Each row is a point on a tangle of strands that fork, close into loops and nearly touch. The rows are in no order.
Two points are linked if the straight distance between their rows is under 61.4. Some points are linked to none.
<1126>: [ 31   1 -13  17 -24  -9  19  -4 -30 -60  16 -14 -14  14  43 -28  14 -10
 -12  39  25   6 -16 -28  14   0  13  59 -11  22  -4   3  -2  29 -27  12
 -19]
<604>: [ 24  -9 -14   7 -38  -1  13   7   1 -30 -10 -39   1  26  38  -8  -7 -15
 -18  -2  -6  14 -42  17   5  16  15  62  -4  10  -6  -7   4   9 -22  11
 -18]
<625>: [  2 -10  -6  28   2 -53 -31 -46 -10  31   6  11  -9   3 -48 -30 -12  25
  16  22  27 -29  61 -44 -22 -10 -16 -43  10   4 -10  24  34  10   8   5
  14]
<862>: [-38  13  27  -3  59  19  12  -3 -19  -7  43  23  15 -22  -4  10  31  19
   7  16 -11   9   1 -16  28  -5  29 -23  -2   2   0 -12 -44 -10   5  -6
   1]
<750>: [  9 -17  -8   1  23   1  18  20   8 -42  27  42 -22   2   5  18  44  13
  30  13  -8  21 -32 -20  15  -1  20  21   6   5  -9   2 -14   3 -39 -18
  -7]
<1353>: [-28  18   4  21  14 -22 -24 -28  -2  42  12 -10  19   5 -36 -29 -20  25
  -6  12  -2 -26  32 -11 -15  -7  -3 -62   6 -12  -5  -3  18  -4  28   5
  18]
<1343>: [-27  17  17  15  13  -5  -5 -12   1  28  18  -1  26  -5 -24 -20 -16  18
  -5   7  -5 -19  24  -3 -10 -12   1 -47  -5  -5  -3  -7  -2  -2  19   3
  20]
<1044>: [  1   5 -26 -36  -3  30  -3  19  28   0 -32  13  -7   8   5  42  -6 -16
   3 -36 -40  27 -21  38  10  16  12  18  22 -15  -1  -3  -5 -27  -5  -2
  -3]
<923>: [-24  18   2 -32  40  14   1  -4  10  16   2  24  28   0 -33  13  -7  15
  16 -35 -24  -9  -8  26  -8  -6   2 -44   9 -16  16   3 -17 -14  12 -14
  30]
<245>: [  5  -6   4  11  49  -7  10  20  -7 -40  31  58 -37 -22  -8  25  58  17
  31  20  18   2  15 -55  18 -13   1 -13   6   5  -2  16 -19  22 -23 -25
  -5]
<1359>: [ 15  -6 -12 -16 -47   6 -19 -11  -9  21 -55 -67   8 -16  47   9 -25 -43
 -35 -18  13   7  23  12  -7  13 -15  25  -4  -6  -7 -14   4 -14  30  12
 -11]
<1156>: [-22   5  14  -5  -5  25  10  12  -3   3   2 -46  31  16  27 -17 -15  -6
 -16  -9 -11   1 -46  27  -4  17  27  10 -10  -8  10 -25 -12  -2   1  14
  -8]
<697>: [ 18  -9 -31 -27  -3  13   2  23  27 -15 -28  38 -25   8 -19  41   3  -5
  24 -37 -22  29 -27  30   3   7   1  21  18  -3  -2  11   9  -6 -22 -11
  -1]
<1062>: [ 17 -21   7  32 -27 -30   1 -14  -8  12  17   3  -9   3 -14 -38  -8   5
   2  35  36 -37  31 -33 -15 -19 -27   1 -13   8  -7  20  34  26  -2  16
   1]
<90>: [ 22 -11 -24 -28   8  12  11  17  38 -17 -16  34 -14  17 -37  28   1   1
  32 -47 -23  22 -34  38  -9   2  -5  11  12  -5   7  13  16   2 -26 -20
   5]
<341>: [ 11 -16  18  32  -6 -26   5  -7 -11   0  33  20  -5   4 -18 -28   7   9
   9  37  28 -27  23 -30  -4 -18 -25  -8 -12  12  -5  22  24  23 -14   6
   6]
<765>: [-14 -20   4  33 -11 -23 -17 -17  -5  36  21 -30  23  21 -45 -50 -11  26
   0  25  19 -35  -1 -11 -27  -8  12 -42  -1  -5   7  -2  37   5  -2  35
   0]
<177>: [ 22 -15 -12 -24   4   2  19   9  35 -12  -6  41  -2  27 -45   8 -11   9
  35 -38 -16   8 -30  39 -21   0 -14   2   7   0  14  18  22   0 -22 -24
  10]
<1336>: [-41  21  20 -14  53  28   9  -3 -22   1  37  19   9 -22  10  25  29  12
   1  13 -30  11  -2 -10  33  -1  29 -20  10 -10  -1 -18 -46 -25  13  -2
  -2]
<318>: [  9   1 -36 -37  -2  24  -1  27  33 -12 -29  35 -27   8  -4  51   2 -14
  10 -37 -42  29 -25  32  12  10   4  21  33 -15  -2   0  -1 -25  -9  -7
  -4]
<562>: [  2 -14 -11  28  -5 -53 -35 -49 -14  45  -1 -14  -3   4 -44 -43 -20  27
  12  19  26 -25  55 -35 -35  -3 -13 -41  13  -7  -7  17  37  13  14  14
   9]
<832>: [-16 -11   5   5  52  10  28   3  -5 -31  56  31  -4   6   5   6  41  13
  30  22 -13  18 -43 -17  22   0  37  14  -7   8  -3 -13 -35  -3 -31 -13
  -9]
<448>: [  6   4 -14 -25 -27   2 -26 -13   7  36 -62 -39   4 -27  17  18 -31 -30
 -30 -28   6   0  44  11 -10   6 -12  -3   1  -7  -2  -2   2 -17  37  -3
  -1]
<918>: [ 15  10 -19 -24 -19  13 -19   9   4  11 -51  -5 -18 -14  25  44  -5 -25
 -17 -13 -17  22  18  14  12  13 -11  11  19  -6  -1  -6  -5 -26  17   4
  -8]
<716>: [  8  14 -22 -29  17 -15 -27  -8   0  19 -37  38 -28 -36 -32  47  -2   8
  -1 -26   6  11  52  -5  -1 -11 -29 -39  15   2   1  12  -6 -13  27 -19
  14]
<834>: [ 33  -4   2  29 -32 -14  15  -5 -25 -46  12 -17 -16  13  39 -35   4  -8
  -6  37  32  -5 -15 -27   7  -3  -5  61 -14  20  -4   9  19  36 -25  15
 -13]
<1378>: [  1  16 -18 -34  23  -6 -18  -7  10  20 -31  28  -2 -24 -38  38  -8  14
   0 -34  -6   8  35  12  -8  -9 -18 -44  12  -5   5   9  -5 -17  32 -18
  21]
<592>: [-24  29   0 -31  47   8 -12   2  -2  15   0  36   5 -28 -35  36  15  16
   5 -19 -17   9  29  -4  11  -7  -1 -51  19 -13   4   2 -28 -18  22 -14
  21]
<1068>: [-31  19  23  15   9   2  -6  -7  -3  20  12 -22  29  -8  -5 -25 -13   7
 -19   6   0 -19   7   6  -8  -3   6 -34  -9  -8   1 -15  -2   2  21   9
   7]
<333>: [-17  12 -12 -25  16  30  10  16   9 -13   4  29 -13  -1  22  40  19  -4
   8 -11 -43  28 -23  18  23   8  25   8  24 -15  -4 -15 -27 -29  -3  -8
  -2]
<952>: [  5  16  -2  -1  -2 -11 -25 -13 -10  20 -30  -3  -7 -36  -3  14   0  -7
 -17  -5  13   3  55 -13   8 -10 -14 -15   0   4 -10   6  -5  -4  33   1
   4]
<1295>: [ 35 -26   1  22 -65 -11  13   6   9  -2 -17 -50  -6  27  29 -32 -23 -24
 -10  -4  22  -9 -22  12 -23  16 -17  54 -12   4  -3   1  34  12 -14  15
 -15]
<217>: [ -3   2 -12  -8 -25  21   3   5  -4 -10 -11 -48  18  23  43   1 -13 -25
 -26 -10 -19  15 -38  26  12  29  25  40   3  -6   3 -18 -16  -7  -8  16
 -16]
<101>: [ -6  10  -3 -32  21   8   1   0  19  12 -13  24  17   2 -35  18 -11  13
  16 -32 -16  -2  -4  31 -15  -2  -7 -29   4 -11  13   9  -3  -8  10 -12
  19]
<442>: [-49  31  17 -20  26  28 -12  -5 -23  18   2 -12  23 -25  28  24   3  -4
 -28  -1 -29  12  19   2  34   3  17 -24  16 -17   0 -22 -39 -25  36  11
   0]
<1135>: [ -7   3 -21 -11  -6  13  16  12   8 -32  17  15  -7  16  29  26  13  -4
   3  -1 -35  26 -50  10  21   7  32  40  13  -1 -11 -14 -26 -20 -20   7
 -14]
<463>: [-27  12  27  19  25  -5   0  -5 -13  -4  30   6  14 -14  -7 -19  11  11
  -8  17   7 -10  17 -16   4 -13  -1 -23 -11   2   2  -2 -13  11   6  -5
   6]
<620>: [ 38 -13 -24   4 -21 -11   6  22   6 -44 -10  18 -29   6  17  17  15  -4
  10   2  -4  17 -24  -3  13   2   1  50   4   9 -13  18   5  11 -38   0
 -13]
<1161>: [-31  11  20  -5   0  27  -1  10  -5  22  -5 -46  36  10  20 -23 -21  -8
 -20 -13 -11 -11 -38  35  -6  16  21  -8 -12 -15  14 -24  -8  -5  15  14
   1]
<1221>: [  4  -7 -27  -4 -20  -2  14  18   9 -42   9  12 -10  19  32  19  17  -2
  -1   1 -21  21 -48   4  19   5  24  56   8   5  -9 -11 -18  -8 -32   7
 -20]
<1238>: [ 10 -32   2  30 -26 -33  -5 -18  -5  28  11  -6   4  11 -32 -39 -12  12
   5  25  35 -34  19 -19 -23 -13 -16 -16  -9   6   1  11  35  20 -11  27
   4]
<1075>: [-33  33   8 -19  16  22 -24  -9 -14  29 -22 -23  21 -29  22  23  -6 -15
 -39  -8 -19  12  36  -1  28   1   2 -29  12 -17  -2 -15 -23 -26  47   9
   5]
<1188>: [ 32 -15  10  13  -8  -9  14  15   4 -25   0  21 -17  11  -7 -10  11   6
  20   9  14   0  -5  -4  -1  -2 -14  26 -12  12  -1  23  13  22 -28 -13
   1]
<1296>: [-20   2   3  -2  18  18  17   2 -19 -15  32  -8  13  18  30  -9  14   1
  -1  13 -20  16 -50   8  17  12  42  25 -10  -1   3 -28 -40  -6 -13   8
 -12]
<789>: [ 12 -19   2 -10   1   5  24  10  41  -8  12  36  10  46 -45  -1  -7  15
  39 -30 -13   2 -48  36 -22  -2  -2   3   5  -2  17  16  20   6 -25 -17
  13]
<707>: [ 22   3 -25 -19 -25  11 -12  13  10  -3 -41 -12 -16  -1  23  30  -6 -23
 -14 -18 -20  25   2  19  11  16  -4  31  10  -2  -7  -2  -3 -16  -1   0
 -13]
<184>: [-13  -6   8   7 -35   7   0  -2   8  33 -11 -59  25  20   7 -31 -30 -17
 -19  -4   9 -29 -16  24 -28   8   4 -16 -12 -11   9 -20  26 -12  18  18
   2]
<326>: [-18  23 -14 -36  41   5 -17   1   2  21 -23  41  -5 -27 -39  49   0   8
   3 -33 -14  12  31   7   3  -7 -13 -51  20 -14   5   5 -20 -20  28 -16
  23]
<559>: [ 20  -4 -11  -8 -48   7 -12  -1  -7   6 -47 -63   6  -3  47   4 -24 -34
 -31 -16   1  11   3  17  -3  21  -7  37  -5  -1  -3 -13   4 -10  12  15
 -15]
<13>: [ -5 -19  -7   3  27   5  23  11   9 -37  39  35 -11  13   9  12  36   7
  28  12 -19  26 -54  -2  16   1  34  29  -2   6  -9  -8 -27  -4 -42  -9
 -10]
<912>: [  4   7 -21 -39   6  27  -5   9  23  11 -37  14   3   4 -18  36  -9  -9
   7 -44 -31  18 -14  40   0  12   2  -4  11 -15  12   5  -1 -18   1  -4
   6]
<129>: [ 19  -3 -27 -16 -34  16  -5  16  16 -13 -34 -23  -9  12  31  31 -12 -23
 -19 -19 -26  24 -24  26  12  20   5  42  14  -4  -6  -4  -4 -20  -6   8
 -18]
<1388>: [-19  21  -1  21  23 -32 -37 -44  -7  43   9   0  11  -1 -43 -27 -21  27
   4  15   3 -23  60 -22 -19  -5 -11 -65  14  -7  -9   2  19 -11  34   0
  22]
<651>: [ 28 -19   9  28 -37 -10  23   7   2 -26   9 -16 -11  32  18 -30  -5  -3
   4  22  17  -5 -42   5  -3   9  -6  50 -16  18  -1  10  28  21 -35  10
 -13]
<1309>: [ 10  -3  -3   1  38  -4  -4  23  -8 -27  12  58 -38 -25 -14  32  45   9
  27   4  12  12  22 -33  19 -15 -11 -19  18   4  -1  16 -11  18 -16 -23
  -3]
<1355>: [-19  35  -2   7  16 -34 -46 -38 -10  36 -26  -7   5 -38 -13 -14 -13   0
 -13   0  10  -9  84 -29  -4  -9 -16 -48   4  -1 -27   0   4  -5  58 -10
  11]
<778>: [-33  26  11 -14  62   7  -4  -3  -2   8  19  41  11 -36 -39  20  20  22
   9 -13 -13   4  28 -16  12 -13   1 -61  13 -10  -1   5 -30 -12  21 -20
  20]
<168>: [-11  24   1   7  11 -23 -29 -26  -3  24 -19  -2  11 -36 -10  -2 -13   1
 -15  -6  10  -8  61 -17  -1 -13 -15 -37  -3   0 -18   2   4  -3  44  -7
  11]
<727>: [-19  -2  15  23 -24  -1  -5  -3  -1  28   1 -53  23  12  11 -36 -28 -11
 -20   7  11 -30  -1   7 -18  -1  -1 -20 -14  -7   1 -21  23  -2  20  17
   0]
<885>: [-18   9  19  20  15 -12  -1 -10  -4   8  20  12  10  -7 -24 -20   3  16
  -8  11   7 -18  26 -11  -6 -13 -12 -36  -6  -1  -4   3  -1   9  10  -6
  14]
<321>: [ 26 -12 -31  -3 -43   1   3   9  14 -29 -23 -23  -9  19  36  17  -5 -16
 -18  -9 -16  18 -32  19  15  13   9  60   6   4  -6  -1  -3  -8 -20  13
 -23]
<1116>: [ -9   0  22  20 -28   8   9   8 -10   4  15 -62  21  23  35 -41 -19  -8
 -25  10  12 -10 -35   9 -11   9  10  16 -19   3   9 -24  16   5   4  18
 -15]
<1158>: [-12   2 -10 -31  20  27   9  16  14  -5  -5  32  -6  -2  -2  36  14  -2
  16 -20 -37  25 -17  20  16   4  15  -4  21 -11   1  -5 -18 -19  -5  -5
   2]
<405>: [ 13  -8  -6  -7 -47  12   1   2  22  29 -44 -54   9  15  15  -8 -42 -33
 -12 -29   9 -11 -13  36 -33  19  -7  13  -7  -1   7 -10  17 -13   8   1
  -5]
<576>: [  6  -4 -11 -11 -43  -6 -23 -17   1  34 -58 -64   8 -23  35   1 -31 -34
 -29 -23  15  -9  41   5 -20   4 -14   7  -9 -10  -8 -14   6  -9  40   3
  -4]
<108>: [-22   2   1  -3  47  14  17   2 -17 -27  54  32  -9  -1  20  20  40   7
  19  27 -19  19 -31 -24  32   0  37   6   2   8  -5 -22 -42 -18 -16  -8
  -8]
<339>: [ 11  -9  -6  -1 -43  19   7   9  13  16 -33 -62  17  20  21 -15 -36 -27
 -14 -25   1  -5 -39  40 -26  23  -2  19 -11  -3   7  -9  10 -16  -1   6
  -6]
<1038>: [-26  17   8 -31  27  29  -3   4   7  21   0   7  28  -6 -13  13  -4   9
   6 -32 -29  -2 -13  28   6   5  14 -29   3 -20  14  -6 -21 -10   9  -1
  16]
<11>: [  6  -1  -5  -4 -26  19   5   9   8   4 -21 -52  14  18  24  -7 -23 -23
 -17 -17 -12   5 -32  35  -7  20   7  26  -7  -4   7  -8  -1  -6  -5  11
 -11]
<120>: [-26  10  13   0 -16  17  -4   2  -1  28 -14 -60  34   9  16 -23 -32 -14
 -24 -18  -2 -20 -21  31 -16   7  11 -18 -11 -13   9 -22   2 -14  20  12
   5]
<495>: [-22  13 -11 -18   8  25  15   8   0 -19  19  17   1  13  36  26  11  -5
   0   0 -39  22 -37  12  29  11  32  25  16  -7 -10 -19 -35 -30  -9  -1
 -10]
<1089>: [ 10  11   9  19   5 -15 -10 -17 -28 -24  -3   3 -16 -40  15 -14  15  -8
 -11  28  43  -6  52 -47  13 -25 -27   7  -6  14 -14  20  12  22  17  10
  -3]
<163>: [  7  -6 -19 -27  29  10   7  21  21 -15  -3  54 -20  -1 -34  38  21  10
  34 -28 -15  23  -6   9   2  -5  -4 -10  18  -8  11  11   1   0 -18 -26
  12]
<272>: [ 17  -8 -15  -3  38   3   9  28   5 -35  15  68 -45 -16 -15  43  43  10
  35  -2   1  19   9 -30  14  -9  -5  -8  19   0  -1  17 -11  13 -26 -27
  -1]
<1256>: [ 10  -7  -7  -1 -41 -11 -10 -15  14  36 -39 -35   2   1   6  -7 -36 -19
 -12 -15  17 -20  25   9 -33   0 -18   1  -8   1  -2  -3  20  -4  23  -2
   2]
<128>: [-17  26  -6 -26   0  17 -30  -7  -9  34 -43 -21   7 -34  19  36 -12 -21
 -39 -15 -11  15  42   1  17   5  -9 -27  13 -13  -4 -10 -16 -29  45   3
   2]
<1051>: [-12  20   2  -8  10   2 -20  -5 -10  17 -22  -4   6 -30   1  20   2  -3
 -22  -4  -2   8  40  -4  14  -8  -9 -25   4  -5  -4  -5 -14  -8  31   1
   8]
<444>: [  9   7 -16 -26 -34   8 -31  -9  -2  32 -66 -37 -10 -32  33  36 -21 -36
 -34 -23   2  19  44   7   7   7 -16   7   9  -6  -4  -6   0 -29  42   3
  -8]
<798>: [ 44 -19 -12  12 -16 -13  14  18  11 -39  -4  22 -32   4   4   1  13   0
  22   6  14   7 -19  -6   5  -3 -11  49  -3  16  -9  28  16  24 -44 -10
  -2]
<275>: [ 27 -12  -2  22 -39  -9  21   9   9 -36   7 -32  -6  39  28 -27  -5 -10
  -8  10   5   0 -55  10  -3  11  12  67  -9  14  -1  -3  13  22 -35  12
 -21]
<846>: [-34  15  26 -11  51  14  15   1   2   8  33  21  22 -10 -24   0  12  21
  16  -7 -17  -6 -11   5   6  -5  19 -36  -4  -9   8  -6 -28  -3   3  -9
  19]
<1054>: [  1  -6   1  10  46   0  11  13 -20 -45  38  50 -35 -16  13  24  60  14
  24  25  10  11   3 -55  26 -10  11  -4   7  12  -5   7 -28  12 -26 -15
 -15]
<76>: [  6  -4  10   4  10  -4   7  10   4  -9  10  22  -2  -6 -22   1  14  10
  18   8   5  -4   9   2  -4 -10 -12  -7  -7   5   3  11  -1  11  -9 -18
  11]
<786>: [-15  26  -3  20  21 -36 -39 -46  -9  37  -5  -3   7 -19 -24 -24 -19  13
   0  13   5 -19  75 -29 -13  -6 -15 -61   5  -6 -21   3  11  -4  47 -10
  17]
<1250>: [-23   6  29  17  19   4  11  -1 -16  -9  33  -6  11  -7   6 -19   8  14
  -4  20   3  -3  -5  -9   5  -5  12  -4 -16   8   3  -7 -13  15   0   2
  -3]
<412>: [-34  21  21  -5  65   5   3  -4  -2   6  36  32  23 -23 -37   5  16  25
  16  -4 -11  -8  12  -8   7  -9   9 -56   6 -10  -2   6 -31  -7  14 -15
  19]
<601>: [ 15 -10 -17  -4  23   3   7  26   7 -38  11  54 -38  -8   1  35  40   8
  27   2  -7  22 -10 -23  17  -6   2   8  16   2  -4  12 -12   7 -32 -21
  -4]
<827>: [  3   7 -23 -44  19  19   3   6  24   7 -28  29  12   9 -39  28 -13   2
  21 -51 -24  10 -20  42 -12   2  -4 -16   6 -11  16   8   3 -15   0 -14
  14]
<506>: [-20   6  14  -3   9  26  11   5 -15 -10  25 -27  22  21  29 -13  -1  -1
 -12   2 -16  12 -55  18  10  18  39  23 -14  -7   8 -28 -27  -4  -6  14
 -14]
<1092>: [ 19  -4 -10  -4 -36 -23 -15 -16  12  33 -46 -15 -10 -16   1   0 -29 -15
 -10 -10  20 -17  46  -4 -27  -7 -23   2  -9   4  -4   9  18   1  28  -8
   2]
<1291>: [-11  -7  22  16 -22  10  11  12   3  12  15 -37  23  28   9 -36 -19  -1
 -14  11   9 -18 -36  20 -17   6   7  -2 -17   4   8 -16  21   3  -4  19
  -6]
<433>: [ -5   4   9  13 -27  11   7   1 -25 -18  16 -68  20  23  49 -35 -13 -13
 -31  13   5   2 -36   8   0  11  21  36 -18   9   9 -34  -5  10   0  17
 -17]
<98>: [ 25 -15  16  28 -32 -13  20   2 -19 -33  26 -13 -14  25  23 -44   2  -3
  -4  39  29  -9 -23 -20  -3  -3 -10  46 -19  21   0   7  29  32 -27  14
 -15]
<315>: [ 41 -35  -6  12 -43 -33  12  -6  12  13   0  29 -17  25 -31 -15 -12  12
  26   6  33 -22  14  -9 -26  -7 -32  14  -8   9   3  32  44  17 -21   2
   5]
<966>: [ 24  -5 -23   2 -20  -7  13  14  -1 -42  -2   6 -15  12  23   8  18   0
  -2   5 -10  18 -30  -2  17   7  14  56   3   9 -11   4  -5   7 -36   7
 -17]
<1023>: [ 14   4 -14 -17 -19 -18 -16 -17  12  27 -44   1  -8 -21 -13  14 -23  -6
 -10 -27  11  -8  41  11 -19  -4 -22 -11  -6   3   0  10  11  -9  31 -10
  11]
<114>: [-17  -1   9   5  59   8  11   4 -14 -32  48  46 -19 -17   3  24  58  11
  22  26  -1  12   2 -44  28  -9  17 -12   7  10  -2  -4 -35   2 -14 -18
  -8]
<202>: [ 38 -18   7  19  24 -15  22  20   1 -47  28  51 -35  -2 -12   5  37  16
  38  24  27  -4  -6 -35   7 -11 -12  17  -2  10  -5  33  10  29 -40 -27
   0]
<461>: [  2   7  11   7  13 -15  -3  -3   5   4   5  24   1 -15 -32   3   3  14
   9   4   7  -7  29 -10  -5 -16 -20 -25  -1   5   0  14   2   7   7 -14
  14]
<1027>: [-16   0  -4 -35  33  27  12  11  19  -3   9  37   8   5 -22  26  13   7
  30 -31 -34  15 -32  27   9   3  22  -5  13 -14  13   1 -17 -14 -13 -13
  12]
<1056>: [ -8 -17  -3  32 -11 -40 -26 -35  -5  45   7 -25   7  17 -45 -49 -17  25
   6  19  22 -39  28 -24 -31  -8  -4 -42   7  -7   3   1  38   9   5  26
   5]
<1270>: [-23  26   4 -18  28  16 -12   3  -9  12  -8   7   9 -31  -5  26   6   5
 -11  -4 -13  13  26  -1  20  -3   4 -25  13 -10  -3  -8 -26 -12  21   0
   8]
<213>: [ 29   6 -14  11   2 -19 -22  -2 -22 -14 -31  32 -57 -56   9  20   7  -8
   2  18  59   1  67 -56  12 -26 -36   0  10  13 -20  37   5  22  27  -1
  -1]
<640>: [  2 -19  27  39   9 -25  15  -5 -17 -23  46  31 -13   1 -19 -37  20  11
  13  53  43 -25  21 -53   3 -22 -23  -5  -8  17  -7  32  24  31 -23   4
   0]
<1179>: [ -2 -13  20  21 -13  -8  12   6   4   7  22   1  11  18 -12 -30  -5   9
   0  19   6 -15 -13   5 -11  -3  -7  -2 -14   5  11   0  17  17 -12   4
   0]
<819>: [  5 -15  27  30  -2 -12  20   1 -13 -28  41  12  -8  11   0 -34  17  10
   8  42  28 -13  -7 -26   4 -10  -9  17 -18  21   2  17  12  31 -23  -1
  -2]
<1324>: [  1  -6  18  16  10  -5  14   2 -21 -36  26   9  -3  -3  14 -18  20   7
   3  31  13   0  -4 -22   9  -7   3  21 -12  17  -4   5 -10  26 -23  -4
  -8]
<962>: [-30  20   6 -29  30  28  -6  -1  -2  20  -6  17  13 -20  -9  32   7   5
  -4 -22 -26   8   8  18  19   0   9 -28  14 -20   9  -4 -28 -23  21   1
  12]
<319>: [ -5   5   5 -11   3   3   3   0  19  22  -1   6  17   9 -29  -1 -17   7
   9 -17 -11 -12  -1  23 -16  -3  -8 -27 -10  -5  10   0   4  -1   6  -7
  19]
<557>: [ 24  -7 -19 -28 -13   8   1   5  33   8 -40  10   0  17 -25  16 -22 -10
  14 -42  -9   7 -17  42 -20  15 -14  13   1  -1  12  13  17 -10  -6 -10
   8]
<662>: [ 25 -14   9  20 -49  -8  11   1  -5 -13 -10 -47  -2  17  37 -31 -17 -18
 -15   7  16  -7 -16   4  -9  14 -10  47 -18  11   2  -3  26  16 -11  13
 -17]
<363>: [-23   6  16  -2  57  14  13  -6 -23 -21  52  33  -5 -16   8  19  44  12
  14  30 -11  16 -10 -30  31  -9  32 -12   0   7   0 -16 -41 -13  -8  -8
  -6]
<1393>: [-14   1  23  10  18  10  18  -1 -13 -19  31  -7  11   8  19 -20  14   8
   0  19  -5   7 -30   0  10   5  26  16 -15   5   5 -18 -26  11 -10   1
 -10]
<127>: [ 13 -30  24  37   0 -21  19   4 -14 -22  51  32 -11  14 -16 -36  20  14
  16  55  42 -23  -2 -39  -1 -15 -18   6 -13  18   2  29  23  36 -36   3
  -6]
<5>: [ -6 -22  13  18 -27  -6   8   8   5  21  23 -17  14  29 -12 -38 -11  11
  -4  18  11 -26 -23  13 -21   1   3 -15 -14   3  19  -7  29  13  -8  23
  -1]
<179>: [  7 -12  14   6  15   4  21  14   6 -25  20  23  -1  10 -10  -7  17  12
  22   5  -8   8 -30   8   0   4   7  17  -6   5   0   3  -7  15 -28 -13
  -1]
<766>: [ 18 -12  -3  -7 -39  -1   0  -2  21  20 -36 -36   4   8   6  -5 -29 -19
  -9 -24   7 -10   0  25 -25  13 -13  13  -9   1   8  -3  16  -7   8   3
   0]
<759>: [ 14  -5   0  -6  -3  -6   6   3  17   5  -4  18  -3   8 -30   6  -4   7
  12 -12  -1  -4   1  16 -13  -4 -17  -7  -7   7   7  11   9   4  -4 -17
  13]
<135>: [  0 -32   5  36 -16 -26  -4  -7  -5  29  28 -18  10  19 -39 -51  -7  25
   3  29  23 -32  -1 -15 -27 -12   3 -28 -12   5   9   5  36  23 -16  32
   2]
<1105>: [ 34 -22  -4  11 -64  -5   7   2  17  14 -29 -48  -5  20  22 -17 -35 -30
  -9 -15  19  -9 -12  18 -32  16 -17  38 -13   3  -1   5  31   2  -7   6
 -15]
<550>: [-47  31  19 -18  44  35  -6  -4 -20   9  21  13  13 -25  19  26  18   3
  -8   2 -29  12  10   1  33  -2  23 -25  20 -17   1 -21 -43 -34  22   3
   1]
<294>: [  5  14 -13 -18   8 -12 -19 -13  10  26 -30  11   3 -22 -28  15 -13   4
  -5 -23   2  -6  38  10 -13 -10 -18 -33   1   5   1   5  -5 -10  23 -14
  20]
<264>: [-17   9  16  20  -9  -3  -7  -6  -8  16   9 -37  19  -2   5 -28 -14  -3
 -23  13   7 -24  12   0 -12  -5  -2 -14 -15   0  -3 -17  14   7  22  14
  -1]
<810>: [ 22 -14  15  20 -15 -12  16   4   9  -7  16  16  -6  15 -12 -18   3   6
  15  18  14 -12  -4  -2  -9  -6 -18  15 -12  11   2  14  19  22 -22  -5
   4]
<228>: [ 11 -31  17  34 -33 -16  10   3 -12   3  27 -13  -1  20   2 -48  -5   4
  -3  35  29 -24 -10 -14 -14  -2 -10   9 -19  10   4   8  38  29 -20  28
 -10]
<1332>: [  6  -6   2  24   5 -41 -16 -30  -5  18  13  28  -8  -2 -43 -17  -4  22
  13  20  27 -25  54 -36 -18 -18 -29 -36   7   7 -11  29  28   7   9 -10
  21]
<1076>: [  1   0  -9   4 -28  14   7   5 -16 -20   4 -62  19  27  50 -18 -15 -17
 -30   1 -10  14 -44  16   7  21  29  47  -5   3   3 -28 -13   3  -6  19
 -19]
<1234>: [ -2  23 -10 -25 -10  19 -26   6  -6  19 -47 -10 -14 -23  31  41  -5 -22
 -26  -9 -16  22  33   8  23   9 -11  -3  18 -13  -1 -13  -7 -30  35   2
  -2]
<1133>: [ 12  -2   4  16  -2  -6  13  -3 -31 -45  26  -4  -6   4  33 -22  20   2
  -7  35  12  10 -13 -30  15  -1  10  40 -14  18  -1  -3 -11  23 -21   5
 -17]
<261>: [ 22  -8  -1   7 -44   0  -2  -4  -7  -2 -27 -59   4   2  43 -15 -22 -27
 -20  -5  15  -2  -2   4  -9  11 -12  38 -15   1  -1 -11  15   3   6  12
 -10]

A fork is a point with three links, a tip a point with one. Leave the first point through the second and follow the links. Name the first fork or tip that comes.
<601> / <272> | <363>
<1324> / <819> | <1332>
<923> / <1038> | <1343>
<1105> / <1295> | <444>
<798> / <1188> | <1378>
<448> / <576> | <1105>
<120> / <1161> | <885>
<620> / <966> | <1027>

A tip is a point with one link. Name the tips that can be reached along the links from each point below, in the order of the rows.
<576> | <444>, <1105>
<463> | <789>
<1133> | <1332>
<5> | <716>, <846>, <1027>

A piece is two or more points that can be reached from each other along the links. Count, over all rows, the pieces, the separate loops (a circle has one, a figure eight two, a Y none), the forks (points with three links) and the tips (points with one).
pieces | 4
loops | 3
forks | 5
tips | 7
